A landscape with many peaks, sampled at points; each row gives a point and its height.
From any point a climber takes the steepest step (rise divided by distance) to one of its 2 nearest points. It stops when none of these is higher. Distance is the straight distance between rows; heights are no part of it.
z746: [ 98 100 125 186 106 124 143 131 104 134 149 108  90 123 113 132 127  73
 151 156 141 134 109]  h=625
z958: [ 87 133 155 112 126 163 149 123 180 123 132 150 137 102 122 107  73 140
 135 144 129 163 117]  h=509
z758: [168  69  91 124 132 129  99 111 131 125  95 109 126 127 108 125  93 127
 108  87  81  87 133]  h=322
z162: [128 165 159 166 157 182 101 117 128 162 117 114 176 116  85  75 117  95
 119 156 149 124 129]  h=452
z475: [112 120 154 162 108 187 122 106 151 127 146 134 147 142 113 170 112 122
 120  95 164 141  97]  h=105
z492: [ 92 159 141  86 102 104  99 117 120 156 129 140 155  83 134 105 123 111
 104 121  52 159 120]  h=481
z257: [150 102 130 128 151 130  83 132 114 116  73  98 106 133 122 162 127 120
 126  60 123 111 144]  h=243
z323: [136 155 181 115 125 178 113 102 133 148 150 128 145 111  87  93  85 139
 124 113 121 125  60]  h=176
z927: [109 108  97 102 101  99 102 167 143 128  80 137 127 107 131 101 133 158
 150  74 112 120 165]  h=555
z129: [125 127  86 157  99  85 163 127 135 116 123 100 175 156 164 138  97 144
 126 126 101 119 131]  h=285
z986: [180  77 107 204 154 161 126 108 142 102 103 128 105 185 131 170 142  96
 113 131 149  78 118]  h=216
z291: [ 85 177 172 135 105 139 134 190  95 143 128 123 109  88 127 152 190  98
 151 156 123 158 168]  h=209
z814: [124 152 107  69 139  66 144 158 157 123 184 121 117  94 165  84 127 190
 136 133 121 100 110]  h=280
z974: [138 103 113 125 165 128 137 141 112 144 123 122  85 105  95 132 175  93
 125 102 102 105 122]  h=611
z408: [153  87 148 115 116 147 155 132 139 100  64 144  81 119 137 175 166 122
 166 119 174 148 165]  h=164
z646: [155 101 107 106 112 115 102 105 124 163 137 152 164  98 182 106  73 173
  95 123  65 134  90]  h=549
z168: [146 115  84 127 117  71 125 137 115 120  95 121 115 172 104 124 127 175
 140  92 157  67 115]  h=194
z5: [208  85 144 147 138 206  76 155  97  93 167  75  62 145 168 160 173 101
 140 151 145 140 160]  h=168
z407: [123 167 117  96 180  94 141  97 137 153 169 152 170 123 163 103  75 153
  98 194 112 163 108]  h=609
z819: [160 118 190 157 125 191 164  99 120  72 144 140 147 140 105 158  74 103
 140 120 137  98  84]  h=489
z599: [180 102 119 146  99 137 188  95 115 132 107 116 146 118 107 114 153 105
 142 157  81  94  90]  h=301
z222: [136 111  97 102  89 130 168  97 179 125 130 126 122 131 114 134 127 156
 141 119 150 139 114]  h=129
z176: [ 48 192 117  65 125  64 124 141 165 110 161 169 142 134 152 104 126 144
  92 168 128 143 136]  h=230
z91: [111 148  89 119 131  55 110 129 140 142 124 164  98 108  98 158 168  96
 146 103 171 108 114]  h=43
z595: [ 36 191 155  45 122  62 104 132 149 110 104 138 138 146 130 124 113 130
 111 166 122 150 118]  h=224
z488: [166 124 132 113 112  98 119 107 131 128 162 107 190  99 197 135  54 167
 115 140  93 104  84]  h=596
z902: [182  88 142 159 108 177 121 140 124 117 120  92 118 149  91 131 133 130
 123 120 116  70 160]  h=307
z348: [131 176 136 125 151 153 115  90 161 164 173 146 145 127 129  76  86 130
 126 115  90 158  50]  h=205
z120: [ 62 152 170 101  94 150 104 110 166 128 138 169 129 126 100  96 120 112
 105 182 119 165 124]  h=532
z787: [191 109 154 142 129 144 189  78 144  82 160 157 125 144 131 139  73 134
 136 134  98  97  74]  h=518
z975: [ 57  90 126 173  91 148 132 152  98 130 138 126 104 109 127 120 173  64
 115 151 142 161 135]  h=575
z57: [ 21 172 190  97 122  87 110 151 112 124 103 149 125 131 109 138 120 103
 105 150 103 170 121]  h=219
z101: [123 111 103 140 116  90 118 162 128 133 124 160  79 116 104 128 129 139
 170  89 119 118 161]  h=619
z422: [120 113  96 177  82  91 151 130 111 136 134 129 137 147 135 189 122 137
 151 125 129 125 152]  h=311
z324: [ 94 123 100 172 122 116 118 142 118 173 128 132  85 135 111 118 117 120
 137 127 117 140 119]  h=704
z992: [144 158 164  94 152 110 159 106 103 134 193  98 169 130 184  60 130 168
 101 179 123 147  50]  h=239
z667: [132  82  96 127 134 122 152 126 140 123 166 153  97 110 134 120 118 121
 111 127 115  72  89]  h=412
z58: [ 93 139 153 120 143 129 100 139 152 111  79  69 134 111 112 125 157  77
 118 106 166 147 172]  h=426
z882: [201  92 170 149 114 219  90 130  99 132 146 112  83 136 145 164 186 119
 140 118 142 153 152]  h=146
z226: [111 101 178 177 115 222  92 138 106 136 151 147 117 117 120 159 116 120
 111 114 137 169 133]  h=119
z569: [124 158 122  85 131  75 159 140 129 123 197  95 151 104 190  79 133 170
 103 147 110 122  74]  h=256
z852: [130 114 130  99 138  76 120 110 127 114 156  99 163 119 206 115  53 156
 106 158 110 156  80]  h=635
z729: [114 130 104  97 141 137 114 126 153 159 150 152 161  83 105  95 134 139
 105 150 127 114 174]  h=566
z955: [136 156 173 130 155 154 126 177  67 140 125 124 104  96 147 173 188 108
 164 164 148 165 172]  h=201
z503: [170  91 134 137 150 145 155 153 111  62 103 165  45 160 145 188 202 116
 163 117 159 137 172]  h=174
z478: [113 111 130 119 116 142  91 144 142 106  74  91 113 111 155 135 197  84
 154  96 181 156 180]  h=466
z188: [127 171 120  65 115 101 104 161 176 155 169 131 127 102 143  93  94 194
 140 125 146 115 118]  h=310
z578: [143  86  98 108 159 129 153 132 115 128 129 164  73 107 108 116 155 136
 124  97  78  77  93]  h=501
z476: [141 151 120 124 170 114 160 111 187 142  89 118 148 159 140 117  89 130
 143 123 134 133  89]  h=493
z537: [ 84 156 187 132 152 155 126 169 102 139 137 107 134 130 109 148 100 124
 145 132 161 169 179]  h=408
z12: [171  75 140 126  77 147 182  88 123 106  90 140 152 112 137 133 124 146
 138 144  65 112  89]  h=270
z274: [170  98 122 154 149 121 137 108 165 116  82 138 108 178 118 164  89 123
 124 129 139  77  73]  h=283
z21: [ 74 204 120  96 125 101 150 138 188 126 168 127 157 126 136  97 133 122
 116 147 127 138 142]  h=241
z173: [172 148 177 122 104 172 144  99 115 130 173 125 147 110 119  37  71 173
 149 134 107 117  44]  h=202
z8: [170 114  99 103  96  83 134 118 116  98  82 153  99 186  81 178 159 189
 160  86 152 100 152]  h=151
z813: [ 98  91 103 159 176 134 136 117  91 135  99 103 158 127 104 136 133  86
 101 112 118 138 183]  h=524
z868: [104  90 130 130 116 150 131 116 155 125  86 159 145 131 133 128  72 167
 128 132 149 124  90]  h=469
z796: [129 106  90 146 156 140 157  85 114 151  96 129 152 144  99 120 113 120
 124 137 121 144 171]  h=570
z800: [184  78 157 132 134 144 150 168  80  88 105 151  74 169 121 202 167 154
 158 138 157 112 184]  h=184
z427: [147 149 138 166 138 171 151  93 105 151 134 113 173 117  77  68 121  98
 141 172 118 109 103]  h=401
z889: [ 85 173 166 137 140 161  97 124 132 138 142 134 196 102 106  81 100 111
  87 170 140  92 114]  h=494
z656: [ 53 140 132 151 127 122  96 137  97 136  95 119 132 145 123 126 160  84
 112 141 123 191 209]  h=414
z463: [165 127 123 156 132 131 153 126 126  97 113 136  86 197 116 215 163 137
 123  89 149  88 113]  h=135
z824: [102 155 122  78 121  67 109  96 186 119 157 103 170 117 180  91  69 140
 103 147 115 157 104]  h=599
z643: [ 46 134 158 135  75 150  87 133 120 136 142 143  99 110 102 107 176  77
 111 173 122 164 128]  h=547
z116: [112 167 148 151 183 151  67 143  83 123 131 122 124 141 189 169 176  71
  99 150 152 210 174]  h=392
z296: [ 62 159 156 112 125 122  90 177 124 130 132 111 118 129  83 142 130 135
 139 147 191 151 196]  h=396
z688: [121 137 127 108 133 110  80 149 107 151 110  81 142 118 100 148 120 132
 124  58 125 107 148]  h=200
z264: [159  93 156 149 109 208  88 128 133 134 141 136  91 127 124 184 135 116
 139  77 127 170 153]  h=130
z549: [213  68 127 156 126 176  94 132 103 105 138  96  84 172  89 164 168 124
 119 114 130  86 185]  h=254
z417: [112 152 118 100 153 112 145  85 172 123 107 104 184 137 154 120  72 133
 108 123 127 158 114]  h=560
z63: [151  82 120 140 122 162 154 103 160 103 106 130 161 161 154 101  59 166
 105 140 126 112  89]  h=500
z945: [113 108 113  98 113 118 163 120 149 119  95 138 108 109 118 157 153 125
 157 111 164 144 132]  h=149
z636: [153 107 171 156 116 180 181 120 100 104 133 119 158 131  93 125  70 150
 144 137 114  97 122]  h=459
z365: [131 148 169 134 146 153 156 156 107 146 127 126 145 114  98 124  74 141
 139 133 112 126 162]  h=428
z710: [134 121  68 118 132  72 126 139  86 130  77 147 125 123 125 118 189 115
 165  87 134 130 188]  h=470
z816: [171 144 144  98 132 130 179  89 109 123 202 117 155 104 146  41 100 160
 132 165 113 123  56]  h=223
z49: [132 145 145 155 112 153 146 131 140 125 141 136 127 179 121 187 120 141
 125  95 166 101  83]  h=112
z776: [144 112 139 137 126 139 166  75 147 112 160 160 154 112 148 113  54 137
 125 150 116 133  64]  h=548
z802: [ 82 158 111  95 126 118  83 126 160 142 147 119 186  97 122  82 118 114
  75 172 136  94 168]  h=529
z752: [138 120  87 131 112  83 134 142 124 137 129 132 140 141 155 124  95 187
 122 119 121  99  99]  h=249
z825: [ 92 156  68 105 110  41 125 119 154 132 143 141 123 128 131 117 152 140
 150 124 189 123 102]  h=68
z154: [197  99 106 128 126  98 136 117 161 100  88 114 102 148 122 144 129 120
 135  87  75  83 155]  h=407
z740: [166 143 117 130 129 145 182 102 114 155 115 113 160 128 113  78 147 146
 130 171 102 109  82]  h=348
z298: [144 156 154 177 154 179  83 148  54 126 155  86 122 143 194 170 162  82
 119 147 151 206 138]  h=381
z78: [137 116 144 135 126 178 102 132 148 137 128  89 127 111  88 124 137 105
 129 117 159 123 162]  h=373
z792: [194 132 112 124  90 103 165 111 156 101 123 143 111 192 106 198 166 168
 145  97 140  84 128]  h=132
z946: [154 127  81 115 165 126 159 109 145 147 110 142 159 109 131 100 124 125
 132 149 111 105 166]  h=638
z533: [223  87 138 166 114 169  73 175  92  98 148  94  33 167 133 157 188 115
 135 147 120  95 177]  h=206
z922: [129 120 132 116  93 120 114 119 117 163 127 122 166 102 147 118  98 142
 123  88  62 149 109]  h=508
z24: [111 150 107 141 179 120 134 122 148 164 161 141 114 125 142  72  96 136
 108 141  92 119  56]  h=245
z428: [121 157  70  83  91  68 128 110 164 159 146 141 145 113 158  97 156 166
 133 148 135 153 120]  h=89
z989: [109 151 130  88 134  91 110 174 144 162 139 144 116  94  99 121 100 180
 137 134 163  93 140]  h=342
z673: [147 114  66  85  93  63 141  88 150 140 142 110 130 133 131 108 119 190
 127 125 135 171 126]  h=104
z34: [ 91 130 116  96  91  95  88 154 144 101  82 145 122  95 127 102 179 100
 149  84 161 133 193]  h=507
z831: [163 115  86  96 113  79 126 135 157 116  96 131 104 117 158  93 119 151
 152  78  72 102 134]  h=483
z112: [140 126 103 134 139  97 125 131  97 146  90 105 102 118 122 142 212  77
 145  92 114 146 154]  h=517
z414: [127 133 101 102 177 101 159 115 118 146 120 156 169 103 143 105  85 147
 112 177  96 128 128]  h=578
z778: [ 99 152 144 108 120 116  97 192 139 138 114 138 102 101  94 124 147 140
 153 126 188 109 170]  h=375
z182: [154 130 153 138 156 159 151 184  63 117 108 133  95 132 126 183 161 150
 162 122 133 130 195]  h=193
z987: [ 81 141  75 117 131  83 130 127 123 149  95 176 148 114 122 111 175 124
 119 116 115 157 190]  h=441
z241: [132 153 127 153 155 140 152 100 129 136 205 177 169 126 163  87  45 150
 124 171 122 147  80]  h=580
z799: [ 50 200 210 122 130 136 113 167 106 125 119 132 120 125 116 156 161  79
 123 159 115 165 136]  h=215
z99: [136 125 167 207 123 186 120 135  56 127 133  81 137 156 142 168 149 110
 141 133 129 168 134]  h=362
z179: [130 127 110 120 147  78  70 148 121 125 102 151  81 118 117 161 189  90
 158  87 200 121 146]  h=21
z83: [ 86 129 124 159 169 147  75 154  79 126 110 139 115 132 157 139 190  86
 115 139 145 179 194]  h=402
z627: [153 112 130 166 178 156 130 128 136 101 127 116  92 164 123 199 167  84
 114 101 181  81 106]  h=169
z650: [111  94 114 150 139 153 131 120 140 132 161 126 115 128 110  73 115 126
  94 121 126  86  53]  h=325
z167: [ 91 152 104 129 109 109 148 137 163 116 170 128 155 117 158 128 109 125
 115 106 118 131 135]  h=258
z617: [192 122 110 128 156 125 168  90 173 140 104 128 116 169 125 110 109 136
 127 127 108  83  63]  h=376
z377: [127 121 133 203 100 149 144 132  91 121 115  99 168 153 131 160 121 109
 127 115 131 130 139]  h=338
z238: [ 57 143 119 128 134 111 139 131 109 141 138 141 133 138 104 144 169 100
 105 127 119 178 167]  h=425

Where does a climber stop that starts at each point below?
z816 | z407
z475 | z324
z627 | z852
z599 | z946
z257 | z324
z902 | z324
z868 | z324
z296 | z407
z99 | z974
z323 | z974
